Each row is a point on a landscape with many valleys, with its height.
From any point a ball rolls to the lowest of the 5 points nearest to it. It stops when none of these is lower. Distance is the straight distance between rows; heights are no part of it.
Q638: [101 138 153  93 118 133 128 127 154 115 125 131 177  89 148 187 167 146
 127 185 160 120  95 127 136 107  62  95  89 123 112 104 144]  height 449
Q461: [111 121 154  94 125 158 101 129 112  98 144 171 151 115 125 195 147 126
 135 152 141 143 114 138 141 137 105 126  96 135  83 133 133]  height 129
Q563: [125 134  75 138 123 107 137 144 132 171 101 121 107 161 144  51 144 131
 115  72  82 158 126 108 121 125 119 129 141 112 210 115 107]  height 411
Q965: [105 135 112 138  64 115 149 144 167 170 101 113 159 124 171 117 134 123
 101 175 129 109 122  93 162 142  75 105 125  59 178 107  93]  height 518
Q130: [126 114 147  95 140 140 113 121 138 102 140 150 167  96 139 195 150 137
 120 166 147 113 111 127 150 126 105 118 109 125  80 113 131]  height 221
Q934: [107 153  91 145 122  56  96 160 101 165 145 110 102 171 101 118 195  92
  95  77 122 162 152 190 137 188 143 126 129 129 189 158 111]  height 168
Q764: [128 161 105 130 119 104 157 114 168 146 108 113 161 135 150 110 143 113
 136 149 149 129 116 116 125 132  87 108 140 103 156 103 109]  height 328
Q75: [125 134 153 116 123 116 145 142 135 104 107 107 146  84 142 158 118 139
 132 187 117  83 132 109 148 101  97 118 111 106  68 110 151]  height 230
Q16: [113 140  91 185 175 149 117 110  96 115 158 130  86 147  70 119 116 112
 154  66 113 172 169 155  86 156 206 164 161 170 175 145 138]  height 283
Q972: [117 151  81 108 100  98 148 147 177 174 105 121 180 125 163  97 161 128
  87 159 135 133  94  89 156 157  67 117 129  59 162  93 122]  height 416
Q44: [152 123 138 154 158 157 141 100 119  88 119 121  89 141 109  97  37 122
 133 125 100 106 137 106 128  77 189 152 183 125 113 155 120]  height 176
Q679: [143 139  93 148  96  85 192 136 178 162  88 110 143 120 170  73 125 142
 113 161 140  99 141  85 136 138  95 129 123  55 151 106 118]  height 332
Q883: [141  68 193 133 134 105 149 160 109  99  99 110 123  52 150 163  98 169
 126 168 143  59 115 143 161  98  89 115  75 152  71 138 142]  height 304
Q667: [142  91 199  85 115 168  58 132  84 110 170 141 141 128 111 218 153 156
 120 113 142 142 102 176 136 122 147 136  75 209  89 179 141]  height 510
Q202: [149 104 188 143 134 132 127 123 125  74  99 116  81 108 143 135  64 144
 130 157 127  68 143 142 153  91 141 117 112 127  58 143 135]  height 252
Q632: [169 118 116 171 169 151 162  98 148 119 104 122  86 149 113  75  48 117
 159 103 105 122 146 101  99  74 168 161 212 113 124 117 123]  height 188
Q857: [133 140 135 135 137 153 113 115 114 110 127 157 113 149 118  98  86 124
 132 139  99 117 130 125 113 112 167 145 152 113 108 135 135]  height 128
Q358: [130 126 160 119 117 154 111 134 110  88 137 142 120 112 131 137  98 164
 129 165 131  92 118 114 136 121 118 107 133 138  96 121 130]  height 178
Q886: [131 147  98 124 120 116 149 127 140 141 116 136 130 148 136  92 149 129
 124 134 140 141 127  93 125 124 120 137 145 108 155  94 125]  height 279
Q434: [112 146  99 123 106 108 158 150 149 177 129 133 167 108 156 113 180 112
 102 151 140 144 102 113 151 145  80 102 115  85 159 114 106]  height 122
Q444: [181 115 147 164 158 144 156  98 151  98  84  93  71 151 118  78  22 125
 157 129 112  93 145 104 125  61 172 145 180 114 103 150 125]  height 403
Q684: [122 137  87 133  99 112 157 126 172 171 104 118 146 165 147  74 129 120
 109 127 118 133 110 107 144 138 110 138 142  77 196 101  89]  height 424
Q800: [141 130 114 148 132  87 181 104 153 102  79 120 121 132 142 108  77 129
 141 165 141 103 137  78 135  98  99 119 131  72 127 115 132]  height 338
Q157: [156 122 108 163 123  96 174 108 178 187  81 102 147 171 157  58  90 120
 126 113 109 128 142  71 134 102 116 133 169  84 187 108 105]  height 246
Q596: [108 158 125 121 140 159 134 127 127 127 132 140 134 143 114 112 131 136
 142 111 116 166 124 122 109 135 144 142 139 142 137 112 132]  height 256
Q905: [106 149  87 140 133 110 100 134 106 154 147 131 105 165 106 118 151 119
 123  69 115 157 151 155 107 171 169 139 129 146 174 143 144]  height 406
Q974: [138 124 120 147 178 160  63 114  67  99 166 107  95 140  68 124 113 107
 157  61 113 165 161 162 108 172 217 167 140 189 137 148 128]  height 295
Q769: [113 128 140  85 115 110  80 140  99 133 184 136 140 139  98 218 226  93
  98 112 132 182 121 160 103 174 114  94  90 156 128 139 153]  height 112
Q806: [ 95 144  60 151 117 113 145 160 131 197 108 127 129 164 127  89 144 115
  97  75 108 171 122 140 131 141 128 152 150  98 198 146 102]  height 362
Q551: [158  96 195  98 125 191  65 117  92 109 154 158 120 119 118 196 133 155
 119 108 118 129 108 149 114 101 158 115  90 193  89 158 119]  height 401
Q990: [132 139 126 132 159 156 146 106 111 106 129 155 100 148  98  78 108 122
 151 118 118 140 138 104 100 115 181 154 165 160 133 117 142]  height 56
Q560: [123 140 109 118 134 144 127 127 141 157 136 132 140 142 121 107 160 108
 120 116 127 141 125 121 110 147 123 132 133 126 164 110 114]  height 193
Q466: [127 129 118 123 162 143  86 124  83 106 182 123 129 138  93 164 167 112
 125  78 123 165 136 171  98 175 156 146 119 187 127 145 129]  height 257
Q236: [157 108 203 137 101 160 111 111 120  96 127 116  92 115 141 162  83 161
 138 160 133  66 106 155 133  79 131 108  97 164  64 146 136]  height 264
Q402: [107 152 111 127 144 130 109 113  96 128 169 145 111 151  94 139 166 124
 135  70 112 157 166 171  95 175 164 138 136 165 151 142 135]  height 255
Q513: [141 107 151 144 152 185  64 115  79 111 171 165  82 154  88 122  94 129
 150  77 123 142 135 160 102 116 211 164 155 205 101 140 110]  height 341
Q176: [159 140 132 157 151 151 153 107 116 111 128 134 115 136 120  97  82 137
 142 126 117 131 152 121 105 104 152 167 176 114 121 108 130]  height 121
Q191: [100 143 119 118 141 138 121 137  96 122 144 146 127 143 112 133 133 118
 120 112 126 163 120 125 117 162 145 133 120 168 122 118 138]  height 163
Q37: [141 124 129 134 135 133 158 120 149 108  86 112 131 114 154 118  75 148
 117 167 139  89 133 118 139 107 123 125 130  91  92 111 142]  height 195
Q878: [165 144 110 164 134 132 181 115 155 112 113 115 114 140 137 105  68 131
 159 141 137 105 137  99 138  99 141 132 141 106 110 104 141]  height 196
Q245: [ 95 156  78 120  89 118 109 154 108 171 131 110 125 177 122 131 192 105
  89  92 110 180 130 150 130 182 110 103 133 111 202 153 106]  height 95
Q462: [171 119 136 165 177 124 195 114 161 100  67  99  96 144 129  61  26 125
 159 130  96 110 155  96 118  69 158 156 175  93 107 120 134]  height 316
Q585: [140 122 153 110 133 160  86 118 122  99 129 146 129 121 107 147 109 139
 146 128 129 137 122 128 119 120 145 146 130 161 105 115 133]  height 235
Q240: [154 118 172 132 117 140 115 118 126  76 107 127 100 107 124 138  70 156
 142 159 118 100 123 118 113  80 160 146 147 131  81 121 105]  height 266
Q950: [151  96 156 154 159 186 118 108 103  95 140 121  91 138  98 102  79 113
 166  97 106 127 158 148 123  63 211 156 169 171 122 149 120]  height 210
Q989: [116 151  77 180 149 114 105 104 100 133 149 105  97 171  89 106 124 103
 137  62 102 184 163 156 117 165 187 152 157 143 181 146 128]  height 423
Q921: [ 98 150  76 121 117 102 127 132 135 189 111 107 122 156 134  95 171 133
  96  99 119 181 133 149 143 165 119 141 127 121 188 148 116]  height 187
Q890: [122 155  70 162 163 117 142 100 128 159 134 112 104 180 119  76 135 113
 164  61  96 177 156 129 106 132 163 148 161 139 190 122 121]  height 371
Q30: [126 151  89 141 126 122 162 129 159 164 113 136 142 160 154  77 144 117
 142 110 127 132 125  87 125 102 112 126 160  92 160 113 114]  height 310
Q4: [109 153 122  88 117 136 137 118 140 136 142 150 155 117 130 135 160 119
 112 123 122 123 135 119 115 142 117 119 125 130 141 102 129]  height 132
Q135: [168  81 193 139 134 145 116 128 124 110  85 118  83  90 169 131  56 172
 134 169 154  40 132 139 160  96 120 127 105 156  46 165 131]  height 265
Q725: [157  78 207 130 107 158  90 129 108 108 132 135  95  99 146 180 106 162
 145 169 160  74 116 160 169  70 128 106 104 174  63 150 147]  height 284
Q763: [103 150  92  98 127 114 118 153  98 116 170 129 131 157 102 150 181 118
 120  90 128 183 125 162 129 190 152 122 106 148 157 143 146]  height 85
Q855: [114 145 109 150 104  95 169 124 166 130 104 114 143 115 138 100 127 125
 135 164 145  94 133 101 137 106 102 117 126  76 136  97 118]  height 296
Q999: [126 115 147 136 157 165  85 133  88  97 157 154 117 144 115 121 117 123
 135 112 122 128 141 136 102 137 180 140 146 169 111 128 120]  height 318
Q344: [140 129 124 165 167 152 131 109 126 130 128 141  78 158 109  76  96 109
 149  67 108 171 180 129 101 126 206 172 187 150 157 137 115]  height 167
Q758: [159 137  94 169 145  69 196  99 165 144  87 117 121 151 167  57  63 124
 152 108  95 107 171  62 119  94 135 135 164  62 164 107 143]  height 344
Q440: [154 130 141 156 157 150 113 103 123  87 125 134 123 132 107 107  67 118
 142 120 121 120 140 114  99 105 177 166 166 134 126 121 116]  height 88
Q373: [111 127 135  70 116 136 105 147 113 125 163 146 153 124 119 197 189 115
  91 114 137 177 111 161  99 166  98 104 103 169 114 132 140]  height 106
Q359: [148 111 167 128 153 185  68 125  82  96 156 149 104 126 106 145 125 125
 135 100 120 121 111 165  92 127 174 150 111 219 109 154 126]  height 398
Q842: [146 119 158 129 143 125 177 142 144  94  88 118 126  83 149 122  81 128
 126 191 142  61 134 112 153 106 107 126 107  88  76 114 158]  height 204
Q639: [147 104 176  92 116 140 117 153 132  99 128 130 155  74 154 203 148 150
 110 194 154 100  85 139 147 122  97 102  89 115  73 121 155]  height 394
Q925: [129 124 158  84 134 177  65 128  86  90 166 128 132 125  90 175 135 130
 124  93 117 164 119 169  99 157 152 139 110 203 106 145 144]  height 280
Q64: [109 133 133 100 152 156  89 145  94 109 182 149 135 148  92 188 179 106
 118  89 107 178 127 164 114 173 140 138  86 177 136 158 149]  height 136
Q315: [143 106 196 115 121 152  82 123 114 101 123 145 133 104 134 190 131 152
 140 185 154 104  95 150 141 106 119 111  99 173  66 132 133]  height 263
Q826: [156 114 179 155 122 139 128 132 121  90 105 108  71 107 158 120  36 151
 138 154 131  57 128 124 143  67 147 140 138 123  72 162 122]  height 220
Q23: [142 120 193 110 119 189  77 118 105  97 170 163 101 118 108 172 108 133
 144 122 126 132 117 147 132 106 155 128 117 190  96 138 124]  height 329
Q603: [141  97 179 121 129 119 132 127 115  77 115 128 149  85 148 175 121 145
 115 189 150  96  98 128 156 106  94 112 100 123  57 136 138]  height 351
Q485: [138  93 187  88 140 178  65 144  79 112 162 155 146 116 123 206 154 135
 126 125 135 137  88 151 108 135 123 120  81 169  99 141 134]  height 461
Q858: [142 117 101 197 204 149  99  89  93  84 149 119  78 163  72  92  96  79
 193  59  92 169 159 154  91 154 213 158 153 172 156 157 136]  height 229
Q624: [160  80 197  95 112 170  94 118  97 102 138 133 107 103 153 204 103 160
 137 165 137 112 104 150 134 102 136 141 103 165  73 142 133]  height 330
Q208: [121 144  93 166 165 139 139  96 138 131 115 119 101 168 101  50 102 102
 173  78  97 184 166 121  90 127 170 168 164 125 154 127 145]  height 169
Q160: [130 148 104 137 114 120 178 116 152 140 124 144 148 131 143 119 125 122
 125 148 142 102 130  98 141 115 107 124 138  85 134 105 120]  height 247
Q671: [130 126 121 125 144 162 113 117 109 116 147 168 108 154 108 136 125 126
 130 109 113 156 148 135  97 132 185 154 128 171 131 128 146]  height 271
Q732: [128 141 105 173 126  89 198 126 195 170  81  68 147 142 163  59  89 128
 123 113 110 112 129  61 125 102 103 139 175  65 171 107  86]  height 285
Q723: [146 109 183 116 127 135 124 147 122  83 120 118 106  97 144 172  91 163
 127 163 150  75  98 121 147  99 131 123 126 128  80 118 124]  height 200
Q114: [110 145  94 179 146 114  94 116  94 135 158 114  91 168  84 105 145  97
 164  68 111 166 155 169 106 172 181 132 148 138 153 155 132]  height 442
Q490: [110 150  98  85 124 121 119 154 134 146 153 144 132 154 122 147 175 118
 119  98 137 175 127 136 106 158 107 102 105 143 160 128 140]  height 55
Q294: [121 120 154 112 100  98 154 125 143 126 131 117 170  69 169 176 144 156
 138 203 160  99 116  98 145 135  74  90  97  98  77 109 162]  height 523
Q522: [113 134 125  77 139 144  88 129 105 144 174 153 143 144 110 200 190 124
 114 105 126 152 115 176 121 158 139 108  85 164 135 130 141]  height 92
Q909: [158 125 139 157 148 111 185 114 157 102  93 118 104 130 134  75  56 139
 141 130 116 102 147  75 131  80 138 149 157  70 104 118 134]  height 214
Q897: [ 84 140 118  82 106 110  88 154 101 175 184 157 140 132  88 178 209 120
  97 109 136 166 139 162 131 185 113  91  81 158 148 151 137]  height 65
Q421: [123 125 128  91 138 162 107 125  89  98 174 142 152 124 112 176 156 156
 118 124 123 159 111 138 128 150 135 123 108 185 115 136 146]  height 126
Q459: [117 137  42 180 141  58 130 146  95 173 118  97  99 160 110  88 163  92
 114  65  95 190 129 159 137 180 146 147 161 100 231 163 106]  height 540
Q773: [107 171  59 184 139  80 117 127 116 159 132 109  95 168 116  98 146  86
 130  60 108 169 155 152 122 171 174 158 151 125 213 152 120]  height 682
Q619: [138 106 140 155 154 157  62 124  57  93 186 132 106 148  77 147 123 125
 140  54 108 152 132 168 106 169 206 161 111 198 121 169 124]  height 381
Q308: [106 117  99 139  92  62 182 148 183 175 114 109 159  64 167 110 139 153
  96 179 171  80 117  97 167 127  64  87 103  49 144 115 119]  height 500
Q752: [101 129 135  81  98 122 129 139 144 165 155 139 169 104 125 165 203 129
 109 164 146 137 100 128 129 129  62  73  90 106 137 117 131]  height 165
Q406: [150 147 119 125 124 122 151 115 150 123 125 129 124 137 123 114 104 126
 146 138 126 117 132  92 128 117 139 124 153 119 135 121 132]  height 181
Q915: [159 121 145 143 151 159 137 125 130 106 117 135  80 136 130 113  38 125
 164 125 134 111 139 109 128  87 178 161 170 115 105 136 112]  height 192
Q234: [149  77 205 124 130 134 118 146 148 102  91 127  89  53 173 158  78 169
 118 175 145  30 130 155 142  87 103 100  60 164  51 154 149]  height 281
Q644: [159 137 124 140 144 156 166 124 153  96 117 127  97 134 112  93  73 145
 139 128 112 107 130 104 109  96 154 156 165 105 112 108 137]  height 154
Q527: [121 145 108 147 139 126 141 109 153 128 129 145 126 149 120  96  94 105
 145 107 111 136 160  97 107 116 157 158 153 138 152 103 126]  height 166
Q908: [122 127  90 120 101 105 145 150 157 185 103 135 156 136 156  89 172 127
  74 127 126 135 103 114 162 149  97 121 132  96 173 118 109]  height 340
Q391: [119 152 129 141  91  87 168 126 176 149  94  95 172  90 180 121 141 150
 125 189 141 106 128  98 152 141  71  94 128  77 128 101 141]  height 459
Q472: [106 119 144  76 120 156 101 140 134 106 168 147 168 107 112 194 176 115
 127 134 142 154 111 148 144 140 107 111 107 170  95 126 158]  height 125
Q61: [126 108 169 121 122 111 134 136 134  96 106 118 133  69 146 163 113 160
 120 196 164  54 106 142 148 115  93 104  89 109  57 123 160]  height 282
Q501: [128 110 133 167 183 173  87 101  94  99 141 122  65 154  97  80  83 112
 184  78 107 156 151 145 115 109 204 175 157 179 138 163 116]  height 203
Q248: [157 124 140 185 172 166 111  89 100 101 134 114  64 143 100  73  67 116
 172  94  96 151 166 139 103  86 208 182 196 168 142 156 117]  height 182
Q947: [125 138  63 160 127  87 158 131 159 174  90 110 153 171 139  49 141 109
  85  89 113 167 129 104 154 141 117 147 166  99 221 110  96]  height 379
Q779: [132 123 136 126 120  86 172 127 153 130  93 107 146  81 149 123 106 130
 134 180 132  78 127 120 145 122 100 124 101  89  87  91 137]  height 140
Q970: [129  82 186  77 134 166  62 145  74  96 181 138 150 136  90 211 179 114
 120  98 111 170 115 168 115 155 147 114  79 195 117 170 124]  height 502
Q141: [115 133 134 132  91  88 164 151 183 151  92 110 167  85 179 125 170 151
 127 200 149  70 123  97 146 138  53  76 106  75 127 111 147]  height 489
Q685: [143 133  85 141 110  89 183 124 163 178  82 102 163 141 181  59 123 140
 111 121 114 131 110  69 144 112  89 140 164  43 206 101 107]  height 367
Q108: [ 95 138 112  76 120 135 124 140 111 135 145 156 146 118 128 165 155 117
 135 126 123 147 108 128 114 150 104 115 103 142 117 126 128]  height 82
Q510: [117 125  68 114 108 114 148 146 124 179 112 113 158 160 135  72 161  91
  92  94 123 164 115 109 138 156 104 127 142 108 203 122 108]  height 287
Q74: [107 142 130 128  93 109 156 137 174 143 121 123 153  99 140 153 128 153
 115 174 147 102 122 106 139 120  80 100 112 102 109 106 138]  height 408
Q958: [114 131 149 103 112 116 163 130 144 129 125 134 160  86 129 150 146 127
 129 175 151  95 118 119 142 135  93 116 128 103 102  88 143]  height 319
Q270: [137 129 143 151 136 108 165 137 149  85 108 113 120 106 161 111  67 125
 144 136 126  87 138 117 124  87 138 150 147  96  70 114 141]  height 177
Q602: [133 134 124 103 137 126 158 128 174 117 110 128 147 113 141 122 113 129
 137 164 137  95 126  93 119 118 135 126 125 107 118 106 126]  height 180
Q831: [139 140  77 180 131 115 154 109 169 171  98 107 130 164 126  52 131 113
 135  85 108 162 150  96 108 109 138 151 168 113 211 126  96]  height 251
Q423: [159 106 193 129 125 163  98 123  95  90 136 139  90 111 132 164  79 158
 138 153 132  96 130 135 133  90 152 122 133 163  63 138 103]  height 278
Q54: [108 124 139 120  82  83 161 156 172 152 115 149 193  76 159 154 179 141
 115 199 169  98 138 131 149 138  24  76  91  76 108 107 129]  height 548
Q838: [132 111 177 102 134 177  98 115  81 104 161 154 129 129 104 170 137 137
 127 113 122 148 112 152 115 126 146 133 110 185 101 144 116]  height 273
Q371: [126 124 145  90 142 170 109 128 103  88 156 164 150 114 116 162 141 140
 139 138 129 148 108 129 136 126 143 135 124 159  96 140 134]  height 174
Q734: [161  99 194 129 110 126 112 129 127  84 108 135 129  81 152 187  79 163
 131 198 143  69  97 158 154 101 114 102 110 149  58 147 142]  height 240
Q231: [104 137 135  87  91 122 134 146 143 176 131 145 185 115 146 136 203 135
 108 141 147 146  89 114 166 163  59  90 106 124 153 104 118]  height 307
Q43: [144 115 170 126 122 110 142 148 134 105 110 123 118  71 162 156  76 160
 123 182 140  62 113 143 140  99 121 134 105 114  45 133 142]  height 219
Q954: [110 165 106 119 116 130 129 146 130 167 139 123 128 140 127 117 182 113
  99 109 146 156 123 135 143 166 107 109 133 134 176 135 130]  height 91
Q111: [127 141 129 119 126 128 130 125 146 128 118 135 134 120 139 151 126 145
 140 151 134 117 123  97 129 120 143 128 125 126 107 105 127]  height 130
Q559: [ 96 132 117  63  79 100  92 165 117 175 173 119 159 133  94 211 249 110
 100 110 143 177 104 174 144 197  69  74  83 123 147 140 141]  height 123
Q317: [160 136 123 173 158 115 190 105 175 117  73 123  99 151 147  56  30 124
 162 129  90 106 162  83 112  85 142 155 166  71 139 119 127]  height 290
Q626: [127 117 155 108 128 170  99 131  91  96 142 145 150 132 146 168 133 147
 130 161 145 127 107 148 124 117 117 126 115 155  83 122 144]  height 179
Q572: [105 139  59 118 104  94 119 151 100 175 124 107 153 175 130  91 184 105
  81  96 101 169 120 143 160 170 125 134 133 103 185 152 106]  height 137
Q349: [141 141  98 141 139 116 172 104 156 128 104 130 122 142 127  58  87 106
 133 122 105 138 150  89 129  92 130 144 170  99 171 106 115]  height 198
Q107: [122 114 114 170 170 156 100 110  79 105 155 139  89 153  75 100  98 115
 160  85  92 159 177 170 109 147 205 182 148 179 139 157 110]  height 231
Q90: [ 97 138 122 104 112  85  87 159 104 165 169 128 148 153  93 188 251 108
  93 119 135 147 125 184 129 189  96 110  88 129 165 154 145]  height 124
Q520: [ 95 165  86 136 117  94  97 137  93 135 171 121 133 165  86 145 178 104
 117  63 147 178 126 180 126 185 139 115 120 133 184 169 122]  height 139
Q182: [134 132  81 131  88  92 176 133 180 182 100  92 191 118 169 106 169 135
  98 166 131 108 108  93 147 143  54 120 126  68 161 105 110]  height 428
Q268: [105 124 147 111  96  94 139 153 151 146 123 135 178  64 156 163 160 140
 120 195 173 100 119 130 135 135  33  76 110  75  98  92 148]  height 620
Q833: [117 137 110  99  89 121 122 134 145 167 129 135 162 120 128 158 179 130
 123 147 148 133 102 127 131 152  80  86 110 128 126 105 129]  height 213
Q323: [100 160  87 107  94 108 116 165  97 163 155 125 139 145  96 144 223  96
  85  93 129 164 127 167 146 173 103 100 118 121 171 149 131]  height 68
Q672: [ 77 128  88  79  80 103 113 146 131 174 155 118 166 114 130 151 221 111
  86 113 155 146 106 142 125 173  58  91  88 113 157 116 119]  height 303
Q260: [138 130 117 153 173 128 152  86 156 110 115 129  85 156 104  67  74 115
 166 109 111 145 149 107  99 104 170 169 188 120 135 111 128]  height 138
Q15: [105 137 111 107  84 118 149 147 149 159 150 127 163 103 155 154 199 126
 106 176 177 111 114 121 134 143  65  77  98  78 131 113 134]  height 402
Q281: [ 88 149  77  94 109  97 123 169 138 191 152 130 163 142 146 131 203 112
  89 117 126 164 106 136 144 176  76 106  92 129 169 120 109]  height 320
Q464: [116 105 169 133 126  92 152 136 145  96  94 130 164  55 153 184 138 158
 134 190 156  73 110 125 153 122  60  98  81 116  46 130 162]  height 446
Q799: [114 148 102 113 119 119 141 153 149 175 125 114 157 127 163 112 164 126
 102 132 144 140 123 111 124 152  93 113 119  97 156 115 117]  height 222
Q103: [121 108 191 104 148 182  35 118  63 111 176 151 117 143 100 198 151 114
 148 105 129 155 112 176 114 135 167 117 111 218  83 160 118]  height 430
Q652: [127  99 141 193 170 170  71  95  63 107 169 141  70 140  73  82  89 103
 173  57 127 181 152 164 107 131 225 172 151 177 115 177 112]  height 253
Q414: [140 143  85 149 103  78 189  95 185 161  78  93 139 141 157  75  92 135
 130 142 124  86 144  82 128 101 106 123 149  57 150 124 130]  height 291
Q288: [116 122  85 165 124 101 183 139 172 176  75  95 157 147 180  36 107 136
  95 103 100 130 114  87 139  98  94 136 187  53 204 122  68]  height 322
Q59: [152 120 146 153 137 120 150 128 142  91  91 108 102 114 129  93  48 141
 146 153 121  67 127 111 138  94 150 148 148 104  76 132 137]  height 89
Q128: [ 81 109 123  65 103  82  93 153 128 182 143 142 164 134 122 181 230  98
  90 132 127 185 102 137 142 183  72  82  73 120 140 119 149]  height 243
Q205: [152 121 171 147 123 171  98 119  99 105 138 138  88 142  99 117  85 134
 140 120 123 117 142 127 114  86 195 151 158 182  89 129 118]  height 261
Q874: [144  97 185 115 133 171  83 128 108  95 145 171 123 118 131 179 117 150
 145 151 148 102 107 137 154  95 146 124 114 178  88 145 125]  height 286
Q713: [105 134  63 158 116  78 124 152 115 164 131 114 116 156 115  96 183  87
 105  70  70 168 131 138 151 175 135 152 159  94 231 152 103]  height 272
Q70: [133 112 138 110 117  91 155 126 150 117 107  97 170  85 154 152 120 151
 123 197 147  67 128 119 140 120  75 120  99 103  64 130 147]  height 308
Q863: [127 130 120 123 156 154  98  96 117 106 157 133 112 149  93 116  80 114
 145  84 125 148 127 140 109 122 179 170 157 178 125 138 125]  height 331
Q995: [127 122 161 111 119  81 159 163 151 137 106 119 186  52 172 160 149 145
 111 193 164  77 133 132 153 126  44 104  80  87  87  92 177]  height 610
Q427: [141 127 122 161 170 153 164  78 154 122 117 119  93 150 109  65  75 110
 153  88  95 155 172 122 101 103 173 167 183 123 145 115 134]  height 153
Q496: [106 125 112  65 117 149 112 147 132 134 154 156 167 104 142 173 183 133
 132 137 151 151 117 132 132 159  82  95  75 143 124 112 130]  height 119
Q498: [109 158  99  73 106 119 104 137 118 176 147 134 123 130 118 159 200 129
 106 104 131 165 133 129 129 162 102  87 101 154 152 137 128]  height 36
Q363: [167  95 218 108  97 135 107 136 114  81 120 130 107  72 157 190 104 170
 132 183 168  52 110 162 151  83  93 105  75 168  40 156 148]  height 276
Q28: [103 141 123 115 105 134 160 123 127 125 127 139 158 118 156 134 135 136
 129 150 147 116 139 105 117 127 110 114 125 111 118  93 135]  height 212
Q637: [111 158  70 134 135 102 123 130 127 172 111 146 100 163 106  90 162 103
 111  87 124 160 136 128 121 166 141 156 128 131 193 126 118]  height 513
Q537: [134 137  74 152 150 121 160 117 137 164 105 123 102 166 115  63 121 115
 138  78 115 157 150 125 106 126 159 159 150 140 186 115 125]  height 337
Q382: [ 89 124 137 113  97 108 138 154 151 129 112 136 175  95 152 160 160 132
 129 186 169  95 117 103 122 157  72  77  80  94  98 109 137]  height 538
Q682: [149 127 154 159 176 167 117  96 107  83 126 126  79 159 102  75  49 137
 162 109 119 115 138 110 111  77 190 181 186 141 113 134 121]  height 159
Q304: [139 125 139 118 126 138 125 133 135  85 136 121 134 100 137 150 101 146
 131 180 141  78 131 117 142 100 114 113 117 108  76 128 130]  height 199
Q914: [153 144  87 154 130 129 161 102 161 140 111 128  96 171 124  65  96 124
 135 108 129 143 149  99 116 106 142 156 164 109 189 112 107]  height 103

For each start below, name the point where the ball stops.
Q874 => Q498
Q363 => Q111
Q317 => Q990
Q103 => Q498
Q672 => Q498
Q61 => Q111
Q234 => Q111
Q925 => Q498
Q890 => Q990
